Each row is a point on a landscape with many peaks, with its height.
From any point a climber steps to the highest of the 2 points nearest to it. It stops when none of these is higher. Distance is the straight distance between rows; heights are no part of it.
q381 height 33.2: [-25  18 -20 -13 -18  -4  38  13 -18   9  33  22   3  15  13 -16   7  33
  24 -21]
q702 height 44.8: [-36  28 -36  22  14  -5   5 -23  -8 -17   4 -38  -7 -22 -17  14 -34   9
  39  -7]
q858 height 57.9: [ 33  -9   5   3   4  48  -6 -29  25 -13 -13  14 -12  22 -17  -9  20  31
   8 -12]
q977 height 34.3: [ 24  -5 -15 -13  -6   9 -11   0  12  20 -10  16  15   8  20 -21  38  -9
   0 -11]
q510 height 39.7: [ -5  18 -33   3  32  16 -17  -4 -12 -61 -45 -18   3   0 -14   6  -9  43
  35 -35]
q703 height 44.1: [-17  -5  -4  15   9  -2  17  32 -10  -1  39  -3  -1  17   5  -2 -29  34
   7  10]
q732 height 44.4: [ 14 -19 -25  10  17 -17  -7 -24   5   3  19  -9  14  -4  13  23  18  -7
   5 -15]
q448 height 39.8: [ 27 -11  -7   1  17  21  -7   1  15   0   5 -44  14 -27  14 -47   7   1
   9  26]
q247 height 37.4: [ 10   1 -14  -1 -26  -1  19 -10  -9  20  -4 -29  17  15  12 -25  10 -14
  21  25]
q548 height 27.6: [ 44  12  -2   2   4   2 -23   7  18  20 -17  -4 -11  25  -3  15  15 -43
 -13  12]
q878 height 27.8: [-14   4 -17 -10 -19 -35  18 -19  -2   0  51   6 -10 -49  -1 -20   5 -24
  -7 -17]
q76 height 54.6: [-21 -11 -32  32   5   5  14   7 -35  -5   7   9  12  -9 -10   3 -27  42
  42 -14]
q346 height 51.1: [ -8 -23 -27  30   5  22   0  -3  -1   4   5   9   9   8   6   2   2  44
  22   5]
q823 height 46.2: [ 21 -10  30  -3  -9 -26  -7  -5 -12  -4   5  -2 -12  26  -9  22 -24 -48
 -31  21]
q410 height 51.7: [ -9  -3  45 -13   2  34   0   7  14  20 -14  14  11   4   7 -41 -14  33
  -4  -2]
q745 height 56.1: [ 12 -16  38  -1  -7  -4 -11 -24 -11   9  -8  -1  -2  14  -3 -15 -39 -21
 -23  15]
q506 height 43.9: [  6  23  42 -25  -5  30  -6   3  27 -44 -20 -17  13 -18 -12 -47 -19  48
   6 -21]
q265 height 37.2: [ 19  19  -6  10  13  -4 -24  11   9 -47 -27 -10  20  -4 -16 -21 -13  45
  31 -38]
q697 height 28.2: [  1 -19  -9   8  17 -30   2   1  -5  22 -11 -21 -23   2   7  30  -1 -41
 -19  38]
q507 height 57.7: [-16  -2  -3  14   5  26  -8 -56  -5 -20 -15 -27  13 -18 -24  17 -26  17
  32 -19]
q208 height 28.5: [ -5  -9 -38   7  -8 -30  -4   1  -9  16 -20  -4   4  32  27  46  47  -8
  -7  11]
q106 height 35.9: [ 34  -4  43   4 -15  -3 -12  25  -2  29  25   5  11 -30  -3 -50  -8 -11
 -20   3]
q958 height 47.5: [ 15 -28 -17  34  27  15 -19  -3  -1 -26 -11 -18  21   5  -1  12  -5  48
  19  -8]
q271 height 47.3: [  8  15   7 -12  -6  40  -1 -17  27 -59 -37 -27   2 -15 -26 -16  -6  41
  25 -14]
q358 height 46.0: [-22  32 -30  19  10 -18 -18 -16 -17 -13 -57 -20   7  35   0  40  -7  25
  23 -19]
q766 height 47.2: [ -5 -31 -14  25  21  -2   5  11  -4  14  10   1  -8   6  10  -2 -17  19
  -5  24]
q917 height 34.2: [-12  17   6  -6   2 -17   7  26  17  17  34  -4   1 -36  11 -49 -10  10
  -5  -3]
q236 height 60.5: [  3   5  14 -12 -48 -36  12 -19 -33  -6   9  -4  29   5   3 -21 -11 -11
   4 -10]
q171 height 30.1: [ 43  -8  15   7   7 -17 -31   1  10  -3  16 -25  14  -9   1 -16  -8 -19
 -13   1]
q972 height 16.0: [ 19  10  32 -15 -12  35  11  46   5  47  35  17  -7 -34  -5 -22  -3 -35
 -25  23]
q780 height 45.2: [ -3  13  48 -48 -14   5   4  23  -3  21  14  29  13   8  18 -12  12 -17
 -32 -11]
q642 height 37.0: [ 18  -7  -7   7   5  21 -10  20  25  14 -10  -8  17  -2  18 -41  25  17
  16  12]
q663 height 38.7: [-11  21  10   0  25  19  17  21   8 -20  30 -24 -19 -19  -8 -46 -36  53
  10  -2]
q646 height 48.8: [  5 -21   3  34  -4 -50   6 -23 -22   7  12 -36   2 -26 -13  26 -25 -15
   0   9]
q860 height 67.6: [-23  -3  -3  20 -13   4  -6 -33  14   2 -14 -12  11   0  -9  31 -14   3
  17   3]
q572 height 50.0: [ -7  11 -29  11  -7 -39  -5 -11 -16  -8 -39   4  14  31  -7  14  -2  13
  23 -26]
q330 height 52.1: [-13   4   9  12  14  12 -24  23  19 -12 -30   9   9  30  16 -13 -13  52
  -6   4]
q199 height 25.1: [-26  20 -39  -8 -11 -33  16 -17   2 -14  45   2  -3 -18   1   6   3  -8
  14 -25]
q811 height 66.3: [ -4   7 -23  -8   5  59  -2 -37  21 -17 -23   7 -26  34   2  -3  32  38
   3  -3]
q559 height 39.0: [ 23 -17 -14  -2   2 -23 -15 -10  -5  15  12 -19  22 -14  16  31  29 -47
  -5   2]
q781 height 4.0: [ -8 -18   8  -5 -35 -17  17  15  18  13  10  46   2 -23 -11  16  48 -23
   4   1]
q85 height 31.4: [ 20   5 -37 -12  -3   9 -11   3  -1  17  -8  -3  12  33  34  10  55 -17
  -6  10]
q547 height 52.5: [ -2   9  33 -34 -33 -22   6  -6 -10   5  13  22  20   8  18 -28  -1 -11
 -17 -22]
q79 height 48.2: [  2 -12  11  13  19  34 -22  18  19 -34   3 -12  28  17  15   4  -1  58
  -3  -1]
q855 height 43.5: [ -1   9 -21   1  17  30   2 -15  26 -32 -13 -34  -7   6  -2 -20   3  33
  21   7]
q350 height 35.0: [-21  -2 -22 -14 -20 -11  29   0 -17  11   8  -5  16  15  24 -30   3   9
  16   7]
q333 height 57.0: [-12   0  27 -12  14  32  -9  31   9  10 -18  15   3  32  30 -24   4  40
 -25  11]
q53 height 31.3: [-28  -3 -18  11   3 -54  23  -7  -2  15 -18 -21 -22 -10   0  40   9 -31
  -3  22]
q415 height 46.3: [-31  14  14 -16  -7 -29   4  22  13  -1  16  46  -2  -1   3  -4  -9  20
  -7 -37]
q253 height 31.2: [  1  -4 -10 -21   4   8  30  13  -8  26  41  27  -5  13  23 -24  30  31
   0 -24]
q918 height 6.4: [ 12  -5 -13  20 -19 -17   4 -33  16  22  -5  27  -7 -12 -28   3  23  -8
  24 -24]
q836 height 31.1: [-18 -11  -2 -14  -6  -7   6 -12   4  18  31  -3  11 -49  19 -46  -5 -17
  -7   1]
q137 height 50.7: [  7 -11 -20   0  29   9 -17 -41   4 -22   0 -13   1  26  12  29  12  19
  -3 -27]
q639 height 35.1: [ 27   9 -19   9  25 -24 -13  10   0 -36   8 -11  13  17   3 -17  -9  34
  11 -29]
q363 height 35.4: [-32 -20   3   3 -23 -44  16  -4   9   9 -38  21 -13 -11  -8  32  14 -30
  -4  18]
q689 height 12.8: [-28 -19  23   3 -18  26   2 -10  13  19  14   3   3  -3   0  12 -23 -22
  -5  41]
q43 height 55.2: [ 10  -6  22  37  10 -20  -7 -44  -9  12  -7 -57  -1 -21 -16  38 -31  -6
   3   8]
q659 height 28.3: [-29  12  -2   2  -7 -22  13 -40   2  29 -37 -32 -17   4   5  50   1 -27
   1  15]
q86 height 32.4: [ 23 -10  27   5 -32 -16 -11  -2  -1   9  30   0  12 -27  -8 -13  -2 -33
 -15   2]
q613 height 22.6: [-25   4 -18  -5 -14 -51  12  -6   4 -25  33   1   3 -17  -4  45  11 -21
   0 -10]
q633 height 41.6: [-19  15  51 -21 -18 -31  17  40   1  24  24  27   1 -12  -5 -21  -6  20
 -16 -22]
q924 height 21.7: [  1  -6  -8 -10 -18  -9  18   5 -11   6 -17  14 -28  11 -11  66  51 -59
 -23  28]
q839 height 50.3: [ 34   0  19 -29  12  40 -17 -36  29 -22  -4   3  -2   2   3 -33  17   6
  -7 -26]
q331 height 31.5: [ 27  -8 -10 -13   7   1   9  22  -1  27  29  26  -4   3  19 -17  28 -16
 -16  -5]
q798 height 5.7: [ 26 -13   2  23 -14   2   7 -11  12  15  33  23  -5   3 -21   3   7   9
  19 -13]
q733 height 43.8: [ 13 -23 -14  13  23  10  -1 -29  -5   2  -9 -58  16 -15  15  -2   2  -3
  10  24]
q189 height 11.2: [-11 -15  11 -20 -18  33   4 -23  -9  18   8   2   4   0   7  27  -2 -59
 -18  35]
q463 height 44.3: [ 44   2  37 -22  17  30 -18  -5  21  -8  -1 -10   0 -16  -3 -56  -4   3
 -17 -10]
q748 height 40.3: [  5 -14 -17   9  -7  30  10 -14 -10  -7  -3 -48  27  22  17  -3   9  11
  22  35]
q988 height 47.4: [ -2   7  42  -2  -6   5 -10   6  15  -7 -12  -8  17 -19  -2 -54 -34  28
   1  -8]
q260 height 9.5: [ -2   2 -11 -37  -4  48  -4 -10 -12  29 -18  16  -5  13  17  14  16 -61
 -30  23]
q495 height 7.2: [-10   9 -21   4 -19   4  -5 -27  29  26 -21  29 -15  10  -4  16  36 -10
   9  -6]
q764 height 17.9: [ 33  11  -2 -10   6  19  -3  37  -3  30  28  -5  -6 -36   1 -22 -10 -58
 -26  30]
q50 height 14.4: [ -7  -8  31  -2 -28  19  17  26   3  28  43   9  -1 -23  -5  -4  -7 -26
 -12  39]
q455 height 16.6: [  5   8  55 -47  -9  10  16  61 -24   9  13  48   3 -22  -5  12  14 -47
 -53   7]
q870 height 20.2: [ 10   6  25 -32  -7  -6  -6  54  -6  -6  -4  33  -3 -14  -5  21   8 -70
 -44  23]
q927 height 28.4: [ 15 -10  14   3  -8 -33 -16   7  20  -3  35  22  -7 -38  -9  16  11 -39
 -25  -8]
q937 height 67.2: [ 18 -13  34  19  -8  -8 -17 -53 -10   6 -13 -29   2 -12 -18  -7 -29 -24
  -7   5]
q430 height 24.1: [ 19   7  11 -10 -13   0 -22  33   9  11 -27  28  -4  19  -5  37  16 -57
 -36  19]
q466 height 26.2: [-27  -2 -44   6 -10  -8 -13 -15  -8   4 -20  19  16  36  25  33  36  19
  -3 -14]
q770 height 49.4: [-12 -24   5 -15   2 -36   5  26   3 -13  -2  46 -21   4   9  39  32 -30
 -36   4]
q89 height 49.0: [-11   6 -19  34  25  -9  11 -38 -13   7   0 -62  -1 -17  -4  39 -18   5
  23   3]
q2 height 20.0: [ 39  -2  -4  10 -10 -19  -1  31  -4  28   4 -10 -12 -26 -13 -11   2 -62
 -12  33]
q684 height 57.6: [ -9  -8 -15  23  22  13  -5 -46   1   2 -24 -17 -15  24  -3  37  -6  13
   5  -2]
q708 height 51.9: [ -6  17  16   5 -12  30 -13 -36  21 -33 -11  -7  14  -5 -29  -7 -21  26
  28 -24]
q722 height 8.2: [  0  -1 -19 -14  -8  29 -14 -24  13  37 -23  30 -15  12   7  23  39 -41
 -16   7]
q656 height 41.2: [-18  24 -27  12  24  18  -6 -19   9 -42  -8 -54  -6   8  -4  18 -23  26
  22   8]
q652 height 44.2: [-12 -25   5  26 -14 -48  16   1 -12   6  11   8 -10 -17 -23   8 -25  -6
   2   6]
q718 height 48.9: [ -2  15  17 -40   8  -9 -14  27  19   4   7  33  -8  10  26  -1   4 -34
 -44  -3]
q916 height 32.9: [ 35   8   8  13   3 -17  -5  12   5 -13  20 -12   0  22  -3 -16 -11  12
   3   2]
q224 height 24.2: [-21   2 -33 -17   9 -11   1   1  -6  -4  -2  38  -4  40  33  -5  18  29
  -9 -27]
q153 height 54.5: [ -3   5 -13   0 -34 -48  14 -21 -23   0  -7  13  12  19  -8  -1  -1  -5
  23 -19]
q961 height 25.0: [ 19 -21  -4   6  15  -5  11  10 -26  28 -15  -4 -35  -3 -11  50   4 -64
 -33  45]
q111 height 54.4: [ -5  32 -15   4  15  13  10  18 -34 -35  15  13 -13  -3 -25 -27 -35  40
  49 -39]
q261 height 22.3: [ 27  -8  -4   3   2 -15  22  37 -17  26  -5  12 -36 -22 -20  15   9 -74
 -28  44]
q33 height 39.9: [-35 -20  10   3 -22 -44  28  29  -3  -2  -3  32  -5  -7  -4   8  -1  -6
  -4  18]
q77 height 25.3: [-14  -1   7  -5 -13 -13   1 -26  -2  23 -30 -12 -10  12   2  72  25 -51
 -15  23]
q266 height 39.6: [ 39  12  62 -23   6  28 -24  26   7  18   8   0  20  -9   5 -41  -7  -5
 -28  -1]
q851 height 57.8: [-12 -11 -12  25  13  15   3  10 -21 -22 -21 -10  12 -23 -21 -34 -35  51
  41 -11]
q156 height 58.3: [-25  12 -41 -17  17  52   4 -31 -10 -48 -43  -2 -18  21   1  -7  18  53
  14 -19]
q900 height 63.8: [ -4   2  17 -23   7  48   7   4  -9 -18 -18  -1  -3  51  29 -26   9  53
 -18  10]
q850 height 37.8: [-27   6  28 -19  29   7   9  16   5  10  33  12 -22   9  19 -25 -31  25
 -29  -2]
q382 height 70.0: [-22  -6 -13 -26   5 -16 -14  26   4   1  -7  27  -7  19  37  30  28 -34
 -46  16]
q785 height 62.6: [-18  11   0  14  18  26 -16   3 -36 -48 -38 -13   1 -18 -39 -16 -55  31
  50 -20]
q582 height 42.2: [-11  25 -32  28  28  11 -18 -12 -29 -30 -52 -22  -4   8 -30  33 -16  35
  50 -29]
q973 height 4.9: [-15 -16   6   2 -27   4  20  13   4  13  42  33   7  -8  -3  16  16   7
   4  -3]
q667 height 58.0: [-21  26 -14   9  22  43  -1  31 -37 -51 -23   2 -14  -2 -34 -17 -30  51
  55 -16]
q707 height 41.1: [-11  14  26  -1  27  24  12  24   2 -10  24   1 -15  20   1 -23 -35  56
  -6  -9]
q848 height 30.4: [ 31   4  -3  18   3 -18  -3  -5  11  10  -6   4 -25  41 -16  10   1  -8
  -3   7]
q645 height 36.5: [-10  19 -15  17  11  -4   9  16  24  -4  30 -12 -11 -25  -7 -37 -24  25
  20  -3]
q956 height 33.5: [ 16 -36   4  15  -2 -36  -5  16   2   8  14   8   4 -30  -5  39  28 -43
 -15  11]
q744 height 51.2: [-13  25  -1  -1  12 -11   0  20  -8 -16  16  28   3   1 -11 -22 -25  40
  22 -45]

For each start below, name the point where the climber stops.
q848 -> q236
q199 -> q707
q927 -> q860

Call two points neighbours if one is among the 2 nearest of the other. Go from one point of each pair to the other, from neighbour to neighbour, staying as high as possible. Name the lowest point that can't be avoided.
q43 and q860 -> q656
q382 and q811 -> q510
q785 and q900 -> q958
q785 and q860 -> q506
q382 and q236 -> q780
